Points on a hilly landscape, in no order, each with its height.
From any point a climber steps to the highest of the 4 points nearest to it. It stops when none of these is higher. Distance is the straight distance between rows; heights are no part of it.
Q768 (h 42.8): [-29 -10  23 -37  -5  -3 -16 -40  11 -17 -19  77]
Q401 (h 40.9): [-33  -9   6 -35  12  -5 -18 -20   2 -23 -25  56]
Q371 (h 52.0): [ -1  14 -12  11  -4  33  36  14  11 -41  13 -34]
Q201 (h 46.5): [-13  -8  20  16   9 -32 -19  -9 -16  73 -18  10]
Q382 (h 48.1): [ 52  44  19 -10  17  48  29  24 -36  36  25 -31]
Q48 (h 65.6): [-60  -3   8  -1  10  -6  20   8  20  29 -21  13]
Q764 (h 83.0): [ 40  11  21  -2   8  -2 -31   8 -34  45 -11  -1]
Q909 (h 51.8): [ 33  41  20   2  -8  18  38   3 -14  23  34 -48]
Q621 (h 66.8): [-30  -8  -8   4   0 -14  -3  11  20   5 -10  13]
Q654 (h 72.2): [ 66  38  14   3 -13  25  -1  10 -30   3  23 -35]
Q541 (h 60.6): [  6 -10 -28  15  -4 -13  -1  10  11 -17  10 -21]
Q226 (h 30.0): [-19 -37 -19 -17  17 -25 -28   3  17 -11 -15  37]
Q411 (h 54.2): [-28  -4  -5 -11  15   2 -11   2  15 -19 -17  34]
Q844 (h 4.7): [-26 -37 -21 -13  20 -44 -32   4  27   7 -19  48]
Q733 (h 51.9): [ 35  28  29  -1   0  21  11   7 -26  47   5 -21]
Q681 (h 62.0): [ 43  30  15   2  -4  17  14   1 -25  22  15 -34]
Q564 (h 35.4): [-18 -15  -4 -26   9  14 -17 -24  -3 -43 -18  53]
Q203 (h 77.0): [-31  20   5 -14  -1  35  10 -13   3 -45 -22  18]
Q199 (h 52.7): [ -5  -3   8  15 -10 -24  -2  -4  -1  38 -11  -7]
Q716 (h 44.9): [  3  16   8  17 -14   7  34  -5   6  31  20 -45]
Q532 (h 63.9): [ 40  13   0  11 -17  -5  -9   0 -16  -4  21 -36]
Q803 (h 53.7): [-35  -3  27  18   0  -6  18 -11   9  67  -4 -22]
Q773 (h 38.8): [  6 -10  -1  10   1 -50 -29  -3  -7  33  -4   8]
Q707 (h 47.1): [-20   8   0  14  -9   1  17  12  20  16   3 -34]
Q35 (h 56.5): [ 30  29   3  12 -22  16  26  10   7  -1  33 -56]
Q396 (h 80.0): [-38  -7  13  18   1 -30  -8  -3  10  68  -9  12]
Q690 (h 50.8): [ 19  20  11  19 -13  -1  19   2  -3  28  17 -40]
Q457 (h 51.3): [-35   0  13  21   2  -9  31  -1  18  45  -1 -24]
Q437 (h 55.9): [-15 -20 -11 -13   9  -3 -14   1  12 -38  -8  28]
Q729 (h 49.6): [-49   3  10 -20   7   9  -2 -10  15 -18 -21  44]
Q563 (h 89.0): [ 69  23   2  -5  -5  18 -18  13 -34  11  17 -17]
Q204 (h 45.2): [-22 -23 -14  -5  10 -39 -15   6  21  12 -10  29]
Q725 (h 44.8): [  2 -33 -17   1   1 -39 -24   4  10   5  -1  18]
Q648 (h 54.7): [ 33   4   5  14  -6 -19 -15  -1 -13  22   3 -18]
Q969 (h 63.5): [ 18   4 -24  15 -16  24  30  11   7 -36  25 -48]
Q247 (h 78.1): [ 14   0 -12  21  -9  10  18  15   5 -22  25 -40]
Q761 (h 68.9): [-23  10  22 -21 -17   0  -5 -44   6 -35 -12  48]
Q495 (h 41.6): [ 33 -23 -36  14  -2  15   9   2   2 -60  28 -25]
Q278 (h 64.9): [-44   7   2  -1   5  18  23   9  17 -12 -14   9]
Q343 (h 59.3): [-16  -8 -24  -2   1  -8   1  15  21 -31  -7  19]
Q180 (h 44.1): [ 26  40  31   4  -4  29  41  -2 -24  44  33 -48]
Q697 (h 64.2): [-20   0  -5 -10   5  23   9   6   5 -52 -12  -4]
Q15 (h 71.4): [-33  13  21  -9  -9  13   0 -49   1 -51  -9  38]
Q841 (h 51.5): [ 13 -34 -29  10   6 -43 -28   3   7 -17   4   8]
Q473 (h 51.1): [ -2 -43 -32  -8  15  -5 -25  -4  -3 -58  -4  32]
Q794 (h 49.9): [  8   6 -21   0  -1  41  36   4   4 -66   9 -40]
Q23 (h 57.0): [ 38 -10  -8   7 -15 -27 -26  -2 -15   6  10 -13]
Q233 (h 33.9): [-48 -20  -1 -26  19 -10 -10  -2  22  -4 -23  55]
Q22 (h 54.6): [ -6 -20 -23  -9  14   7  -1   1   2 -52  -8  27]
Q756 (h 32.3): [ 18  -4  21   1  12 -30 -34  -5 -33  62 -21  16]
Q736 (h 50.7): [ 34 -24 -36  12 -10 -11  -2  12   8 -42  18 -17]
Q512 (h 56.7): [-16 -11 -17  -8   3  14  -1   3   6 -44  -1  12]
Q994 (h 78.5): [ 70   7 -13  14 -23   3 -20   0 -28 -22  23 -24]
Q276 (h 69.2): [-37  -9  -9   5   5  -3   4   7  22   4  -6   4]
Q560 (h 61.1): [-27  -5  28 -36 -12  -3  -5 -57  11 -24 -14  60]
Q350 (h 74.6): [-18 -18  -4  14  -1 -36 -16   6  11  35 -13  15]
Q433 (h 52.8): [ 22  13  26   2   8   9 -11   3 -33  54  -4 -15]
Q611 (h 75.2): [ 62  22   0 -15  22  38 -10  48 -25  30  12 -11]
Q503 (h 51.6): [  3  -6 -19  -7  -6  30   8   4  -3 -67  -5  -2]
Q103 (h 45.3): [  5  21  30  12  -6  14  19  -4 -19  58   4 -35]
Q945 (h 72.3): [-43  -8  -5   5   6  -9   6  10  21  16 -15   6]

Where does a climber stop that starts at each point below?
Q841 => Q247
Q690 => Q563
Q512 => Q203
Q564 => Q343
Q23 => Q563
Q794 => Q247
Q233 => Q343
Q226 => Q343
Q180 => Q563

Write out the way that a climber takes from each point below.
Q503 => Q697 > Q203
Q707 => Q276 > Q945
Q473 => Q512 > Q697 > Q203
Q768 => Q761 > Q15 > Q203
